Points on a hilly landscape, in no order, each with its height.
From any point a climber steps to the highest of the 3 points nearest to it. It stops when none of these is higher. Distance is the straight distance between rows; heights are no part of it.
<48> h=60.6: [110 130  92 173  81  99 125  66 133  86 111]
<611> h=65.1: [164  95 170 101 146 137 140 157  99 180 139]
<164> h=68.3: [135 101 146 109 154 165 180 194 101 140  89]
<716> h=71.4: [115 121 146 121 140 143 117 184 128 128 117]
<179> h=76.9: [105 121 141 143 139 120 100 198 147 100  88]
<503> h=57.2: [128 118  98 132  80 129 158  38  97 128 149]
<625> h=67.1: [134 112 127 129  88 136 147  59 100 147 156]
<813> h=43.3: [127 110 143 114 124 149 156 146 109 142 121]
<299> h=63.1: [127 138 108 192 113  53 143  83 158  62  81]
<75> h=64.4: [110 129 112 166 102 112 116 111 132  96 102]
<14> h=75.2: [127 138 144 126 100 130  84  73 119 135 178]
<193> h=64.0: [176 101 167 109 110 130 130  99  90 180 168]
<441> h=72.3: [124 146 150 123 136 134  73 143 144 135 152]
<151> h=52.5: [189  94 178  93 152 139 139 169 105 193 138]
<728> h=66.6: [108 119 128 118 143 151 159 201 126 117  69]
<106> h=45.2: [133  97 146 109 133 149 160 157 102 144 112]
<819> h=53.5: [114 106 124 118 138 155 175 161 114 131  97]
<673> h=17.0: [108 122 116 140 110 134 143 129 124 120 101]
<126> h=73.1: [115 131  78 163 118  92 160  94 148  84  89]
<205> h=71.6: [137 108 169 104 146 157 146 197 105 152 118]
<755> h=69.4: [122 142 119 164  72 104  75  65 141 106 156]
<619> h=58.0: [116 139  47 154 132  76 173  86 171  88 116]
<474> h=67.5: [176 105 173  95 134 133 123 130 108 189 164]
<504> h=66.0: [109 130 129 178 107  74 113 108 152  78  89]
<177> h=50.5: [117 129  61 145 114 114 166  80 141  95 113]
<167> h=79.1: [110 138 130 153 104 110  81 123 143 106 131]
<689> h=59.5: [157 101 141 115 102 141 165  84  88 157 144]
<35> h=50.0: [108 127  75 134 113 130 178  81 129 116 116]
<455> h=1.7: [122 124  73 116 155 130 185 155 150 105  91]
<324> h=71.7: [137 173 145 100 167 144  72 121 133 145 170]
<11> h=53.8: [111 129 137 146 113 123 106 151 135 109 109]
<383> h=52.6: [163 176 170  80 214 158  96 157 118 167 145]
<87> h=63.8: [122 142 129 138  66 126  91  41 116 125 191]
<706> h=49.6: [149  98 141 112 114 143 157 116  96 162 136]
<679> h=74.9: [145 121 164 115 123 143 113 118 113 160 171]
<670> h=78.1: [136 149 152 113 127 138  93 105 125 152 184]
<700> h=42.1: [126 118  84 123 121 135 191  99 116 124 123]
<597> h=62.9: [122 138 123 184  90  78 108  69 148  81 110]
<598> h=40.4: [114 130  37 119 132 100 190  97 167 103 138]
<134> h=79.2: [118 151 160 100 172 144  83 219 138 141 132]
<197> h=52.3: [116 126 123 168 135  90 132 159 148  82  70]
<457> h=82.6: [136 178 141 120 134 136  60  82 143 134 185]
<112> h=71.1: [126 129 155 112 140 144  94 147 125 147 154]
<471> h=50.4: [159 183 165  92 210 159  87 136 117 159 153]
<306> h=69.0: [113 128 112 179 113  84 129 120 142  79  82]
<639> h=67.2: [116 121 130 131  90 141 124 114 114 130 142]
<789> h=71.0: [153 111 171 104 135 141 123 142 102 172 155]
<695> h=78.2: [124 158 152 113 164 137  68 169 146 133 150]
<46> h=64.6: [155 143 165  92 167 150 102 143 125 166 168]
<469> h=71.5: [115 122 149 116 145 145 122 216 124 126  90]
<147> h=80.6: [113 133 149 139 151 115  83 211 148 108  95]
<161> h=73.3: [120 149 143 148 101 117  70  89 148 116 162]
<142> h=82.4: [153 107 184  99 160 149 133 194 110 174 138]
<420> h=68.6: [137 114 170 100 148 149 115 160 115 160 149]
<6> h=47.1: [117 128  71 142  94 129 168  53 121 109 132]
<621> h=10.6: [116 118  95 131 128 134 160 135 135 108  90]
<458> h=63.2: [110 141 152 148 126 122  76 155 146 113 128]
<828> h=66.9: [113 135  54 151 137  92 167 102 162  93 102]
<256> h=86.6: [110 128  88 158 134  92 161 130 154  88  79]
<596> h=54.0: [111 128  67 132 122 122 173 101 143 103 107]
<61> h=82.0: [106 129 148 129 118 145 103 146 128 135 134]
<633> h=57.6: [167  88 163 103 142 150 167 163  93 178 121]
<531> h=79.7: [114 143 148 123 155 125  71 197 153 121 122]
<834> h=67.8: [124 161 129 146  88 116  59  62 150 119 184]
<360> h=35.0: [119 115 114 122 129 150 170 139 102 122 107]
<446> h=65.0: [114 131  63 140 131  98 173 117 162  89  93]
<59> h=70.1: [132 115 161 119 118 147 121 129 101 152 149]
<186> h=54.1: [191 134 179  84 187 149 112 158 118 202 155]
<363> h=19.4: [110 127  57 124 147 120 192 139 156 108 107]
<69> h=46.0: [118 129  56 120 135 124 194 108 141 116 130]
<384> h=27.6: [109 130 120 137 125 129 139 162 130 107  78]
<73> h=72.2: [123 133 130 143  76 131 100  64 122 120 167]
<255> h=59.2: [147 145 171  86 184 157  98 188 122 171 155]
<568> h=70.0: [118 121 124 152  76 124 116  72 117 122 140]

Two climbers start at each pair of points below. Name the first point that both come to, or write none.
<728> and <134>: <147>
<621> and <455>: none
<597> and <673>: none
<363> and <828>: <256>

For each start below, name the point where the climber stops.
<695>: <147>
<619>: <256>
<164>: <142>
<384>: <61>
<383>: <61>
<598>: <256>
